Points, in no order, along strands that fork and pass close to each other.
Points whose rows are less than 57.5 apart are linked; no others are. Some points are linked to none.
J539: [-16 -18   2  -2   6  14  -8 -31 -14   8 -12 -22   8   0  -7 -14 -17  -5
 -17  23]
J971: [ -9  12  10   6  -2   3 -36 -12  16   0  -8  -9  17  15  -6  18 -19 -32
   2 -14]
J492: [  3  -6  27   8  13  -2  17   9  55  -1  31  10  10  20 -37 -19   1   7
   5 -36]
J944: [-13 -41  13   8 -12  45 -15 -35 -63 -18  -7   2  19   7 -25   7 -22 -27
 -22  45]
J998: [ 12  -3 -16  -7  -2   1  28 -13 -21 -31   1 -26 -33 -11   1  18   0  38
  15  51]
J374: [ 22  39 -29 -24 -17  -6  -4 -16   5 -21 -15   2 -32 -20  38   1  19   6
  18  30]
J826: [ 13  27 -38 -28 -16 -24  33  22   1  -3  -8   2 -43 -17  34   2  29  31
   7  17]
J470: [-38 -33  13  -7 -26  17  -6   2 -23  14 -26   2  28  -4 -19  -4 -18 -46
 -33  -6]
J441: [  3   8  42  -2  27  -7  21  14  26   7  18   2 -19  14 -10  -5 -12  20
 -13 -28]
J742: [  9  38   1 -16   1  -8   6  18  41  -6  24   8  -5  10   0  22  -7  -1
   9 -13]
J774: [  4 -11  43 -30  21  39  15   9 -26  19 -11  -5  31   7 -22 -24 -26  -4
 -17  10]
J59: [ 13  16 -28  36   4 -13 -37 -33  -1 -10  -6  13 -24  -5  43  14  19  -7
   2   0]
J920: [-14 -12 -14  23 -17 -12  -7  -2  38  -5  29   2  32  23 -37  14  -2 -23
  16 -26]
J555: [-20 -25   6 -10   7  10   2 -15  -7  27 -10 -16  13  -4 -15 -23 -14   0
 -25   9]
J675: [ 12  29   2 -25  11 -13  30  12  11  -1  12  -1 -40  -1  13   9  -6  25
 -16   0]
J854: [  9  16   8 -23  19  -1  23  -6   6   1  -2 -17 -30   7   2  10 -16  21
 -14  11]
J35: [ 14  15   6 -23  15  16  26 -15  -7 -10   2 -26 -27   5  -4   5 -23  32
  -8  28]
J276: [  2  -9  19   7  -5   3  24  13  46  -6  50  12   5  33 -44   2  -8  -5
  -7 -39]
J872: [ -5  12 -26  27 -16 -24  12  32  10  22  23  -3   8  -3  -8   8   0  22
   7 -34]
J919: [-25 -15 -16  23 -25  -8 -25  -8  10  19   4   0  16   3 -21   2 -12 -26
 -13 -29]
J121: [-17 -13  26  -4  -7  15  -2  13  32   4  11   6  36  20 -42 -10 -18 -27
   2 -33]
J491: [ 15  -9  40 -20  34  30  20   7 -29   7  -5 -14  20  -1  -9 -21 -24  21
  -2  16]
J623: [-20 -25  19 -15  11   5 -17  19 -16  19  -7   5  64  -8 -12 -18  21 -33
  -5  -4]
J948: [ -9   6   4  -2  -9   4   5  19  16  17  21  -2   5   9 -19   4 -25   0
 -13 -32]
J642: [ 21  34 -38 -13 -28 -29  -1  14   1 -14 -24  22 -25 -15  52   8  48  -2
  37  18]
J837: [ 22  18 -41 -23 -15  -6  33  19 -12 -20 -10 -10 -48 -25  23   2  25  38
  16  25]
J344: [ 16  26 -27 -48 -14 -34  42  28   3  -7  -5  20 -38 -11  38   7  33  21
   6  19]
J289: [ 18  11  -9  20   3  10 -15 -14 -39 -23  -8 -22 -10  -3  30  25 -10  17
  17  30]
J235: [ -4 -25  49   1  33 -10  25  22   7  26  17  11  21   7 -21 -31   5  15
 -16 -29]
J869: [  1  -8   5  -7  12  19   9 -26 -19  -2  -2 -27  -6   7 -13  -2 -28  17
 -12  34]
J590: [ -2  -7 -11  15   4   9 -26 -44  -6   2  -9 -19   2  -9  11 -10  -9   0
  -2  15]
J866: [-10 -23  41 -39   9  44  12   7 -32  10 -31   2  36  10 -30 -15 -14 -28
 -27  25]
J832: [ 27  35 -22 -18 -17 -11  27  51  10  -8 -19   7 -40 -23  21   4  37  28
  40 -12]
J57: [ -7 -33   8  -1  17  23 -27 -26 -44   2 -11  -9  42 -11   1 -29   9 -12
  -4  35]
J456: [-16 -19  21 -14  22  -4  13 -10  18  23  -3 -12   5   9 -22 -24  -7   5
 -26 -10]
J942: [  1  12 -27  13  -2  -5 -15 -34   2  -2 -11 -23 -18 -12  18  -6   0  16
   0  22]
J439: [-20 -26  47 -17   1  15  13  21  21   8   0  18  41  14 -50 -14  -7 -39
 -15 -23]
J309: [ 25  31   9 -13  17  -2  13  20  20 -10 -13 -17 -22 -10  16   5  -3  30
  28   0]
J983: [-33 -24  -1  10 -30   7 -26  -8 -10   9 -16   3  18   0 -14   0 -17 -49
 -27 -20]
J812: [ -2  -1  13   6  22 -22   0   0  36  16  -2  -5   8  -4 -13 -20   0  17
  21 -14]
J80: [-14  -6 -17  33  -8 -28  -5  21  -4  31  15  -6  24   0  -5   4  -5  13
   9 -27]
J545: [  1  36 -13 -11  -6 -10  -9   9  24   2  20   2   0   9   6  31 -11  -9
   1 -14]
J328: [  3 -18  -6  31   2  29 -38 -44 -35 -21 -15   2 -12   8  12   9 -14 -22
 -26  13]
J393: [-17 -34  33 -13  18  -1  24  30  -8  34  11  10  29   3 -22 -27   1   1
 -28 -23]
J940: [  5 -12  55  10  38 -12  22  16  23   6  21  10 -11   6 -14 -21   5  29
  -5 -34]
J177: [-10 -23  12 -10  20  11 -26  -3 -27  18 -16  -4  59  -9   0 -27  17 -21
  -1  12]
J685: [-18 -20   2  17   0 -14 -10  17 -21  34   0 -11  41  -2  -5  -3  -6  -2
   2 -20]
J882: [ -7  -7  40 -16  27   2  16  -3  19  15   2   0  -9  13 -20 -20 -19   7
 -28 -12]
J597: [ 22  31   2  -4  10   5   1   7   4 -16 -23 -28 -14 -13  20  12  -6  25
  37  10]
J559: [-12  -5 -24  20 -22 -15   7   2  40  -1  42   6  15  24 -33  20  -6 -12
   0 -27]
J366: [-22 -18  37 -31  -1  35   1  13  -9  16 -27  12  48  -2 -30 -20  -2 -45
 -20   5]
J435: [ 17  35  13 -12   0  -4  20  20  48 -13  50  26 -19  18  -8  14   0   3
   1 -26]
J281: [  3  10  -8  11  10 -28  -1  -1  35   9 -14 -14  -5 -11   3 -15  11  24
  28  -5]
J885: [-20 -17 -21  46 -15  -9 -38 -19  -8  16  -1   7   8  -4   7  -3   3 -21
 -14 -26]
J596: [-13 -32  10  -2 -13  44 -12 -18 -53   2 -12  -8  25  -1 -14  -8 -21 -26
 -24  28]
J531: [  0 -17 -17  17   5  -5   8 -34 -25 -36   0 -24 -24 -10  -4  21  -3  38
  32  57]
J490: [  4  22 -29  14   3 -31  -4  -7  29   2 -20 -13 -22 -14  11  -5  20  21
  27   1]
J977: [-16 -31  12  18  -4  25 -48 -28 -23   4 -21  10  36  -7   1 -22   2 -46
 -11  -7]
J156: [ 11  -7 -25  50   5   1 -44 -41 -12  -6  -9   6 -19  -3  32   0  11  -2
  -7  -1]
J996: [  2 -25  -6  30   9  11 -11 -42 -40 -36   3 -14 -11  -6  -2   9  -5  29
  26  48]
J227: [  2   1  -5  11   2 -22  27  34  13  21  25  -4 -12  -1  -1  -4  -5  35
  -7 -31]
J950: [-20 -26  44 -34   6  27  18  15   2  23  -8  20  37  -2 -36 -31   0 -34
 -33  -9]
J874: [  3  26 -14  -5  -2 -25  30  30  15  11  15   3 -27  -4  15  12   5  29
  -3 -17]
J857: [ -2 -16 -23  52   4   2 -44 -32 -19   1 -11  16  -9   2  25   4   5 -18
 -19 -17]
J348: [ 24  37  -2 -34 -15 -23  40  50  21 -13  31  40 -37  -2  30   3  22  16
   8 -16]
J392: [ 25  36 -42  -8 -23 -12 -12  -7  -1 -23 -23   3 -36 -24  48   5  38   9
  32  24]
J422: [  3  -2  16  11  17 -16  13  12  45   5  20   2  12   8 -25 -18   5  16
  20 -31]
J508: [-19  -2  19  -6  -1   7 -18   3  24   7  -5  -4  28  19 -31   2 -25 -34
   5 -19]
J927: [  2 -31   2  20   5  26 -25 -30 -55 -14   1 -11  22 -12   1 -11  -7   6
   5  35]
J817: [  2   1 -10  10 -14  -8  23  12  48  -8  50  13  -1  30 -37  13   1  -5
  -4 -32]
J303: [ 23  32  -8 -49 -17 -29  43  47  11 -10   2  39 -38  -4  40   1  34  14
  13   1]
J841: [ 21  41 -32  -7 -24 -24  18  46  21  -6 -16  15 -20 -13  21  10  46  15
  52 -10]
J110: [ -6 -10   2  17  -4  21 -44 -28 -28  -4 -17  -7   1   8   6  15 -19 -35
 -23   1]
J338: [  2 -54  -1  34   8  34 -35 -46 -50 -19 -11  10   5   4   2  -3  -6 -25
 -22  22]
J697: [-13 -22  11   4   1  -1 -11  28 -22  27   4  -5  60  -6  -9  -5  -1 -18
   3 -21]
J537: [  5  28 -30  13  -6 -23 -32 -27   5  -4   3  16 -18   2  41  27  16 -21
  -5   8]
J385: [ -8  15 -23  18  -9 -22 -36 -24  16  -1   6  14  -9  11  16  34   6 -31
 -12  -8]
J582: [ -4  29 -23   6 -19 -15 -29  -9  28  -4  19  12   2  11   7  34  -3 -29
   0 -14]
J551: [  6 -36  -6  43   2  22 -23 -42 -50 -25  11  -7   0  -6   4   3 -11  14
   9  39]
J329: [ 15  39 -33 -14 -26 -37   9  29  19  -8 -17  29 -16 -10  33  13  56  -4
  58   4]
J331: [  7  37 -23 -16 -10 -41   6  15  29  -6   4  16 -11   1  27  25  20   3
  25   1]
J124: [-10 -62  10  28  -2  44 -25 -44 -60 -29  -9  16   9   8 -16  -3  -7 -33
 -26  38]
J849: [ 18   8 -31 -22 -11   2  41  -1 -17 -24   4 -19 -49 -19   7   3   8  45
   8  40]
J672: [ -2  10  -6  11  12 -15 -18  -2  -2  -1 -10 -20   1   3  15  27  -7   8
   8   0]
J462: [ 10 -10  23  -9  28  14  26   9 -20   4  -4 -22   3  -8  -2 -16 -21  38
   2   8]
J148: [ 20  41  11 -21  -4 -11  31  34  32 -13  41  33 -34   7  15  10   9  13
  -3 -21]
J147: [ 28  37  -6 -16  -1  -3  23  38  16 -10 -10  -5 -39 -19  19  -3  13  35
  28 -12]
J62: [-24 -32  14  -3 -21  35  -6  -3 -41   7 -29   1  32  -2 -13 -13  -8 -41
 -30  15]
J109: [-13  -3  11   7   3  11 -31 -14 -19   5 -19 -13  12  17   2  20 -26 -30
 -13  -3]
J953: [  5  24 -29 -10  -7 -11   4 -15  19  -9 -15 -17 -30 -19  20  -4   9  20
  13  15]

A fork is a point with three links, a tip a point with one. Leave the first point through the second and follow the links. Name the first fork or tip that comes.
J874; J675 -> J539
J920; J559 -> J953
J971; J508 -> J462
J642; J329 -> J597

Follow the links from the first point to the second, and from the first to the third. Name the last point that the two ways share.
J492; J854; J882 -> J539
J642; J872; J281 -> J953
J281; J329; J882 -> J953
J329; J940; J227 -> J539

A fork is a point with three links. Follow the links from the first point to the second and name the forks in between, in order.
J492; J882 -> J953, J539
J874; J642 -> J539, J953
J920; J642 -> J953
J940; J874 -> J539
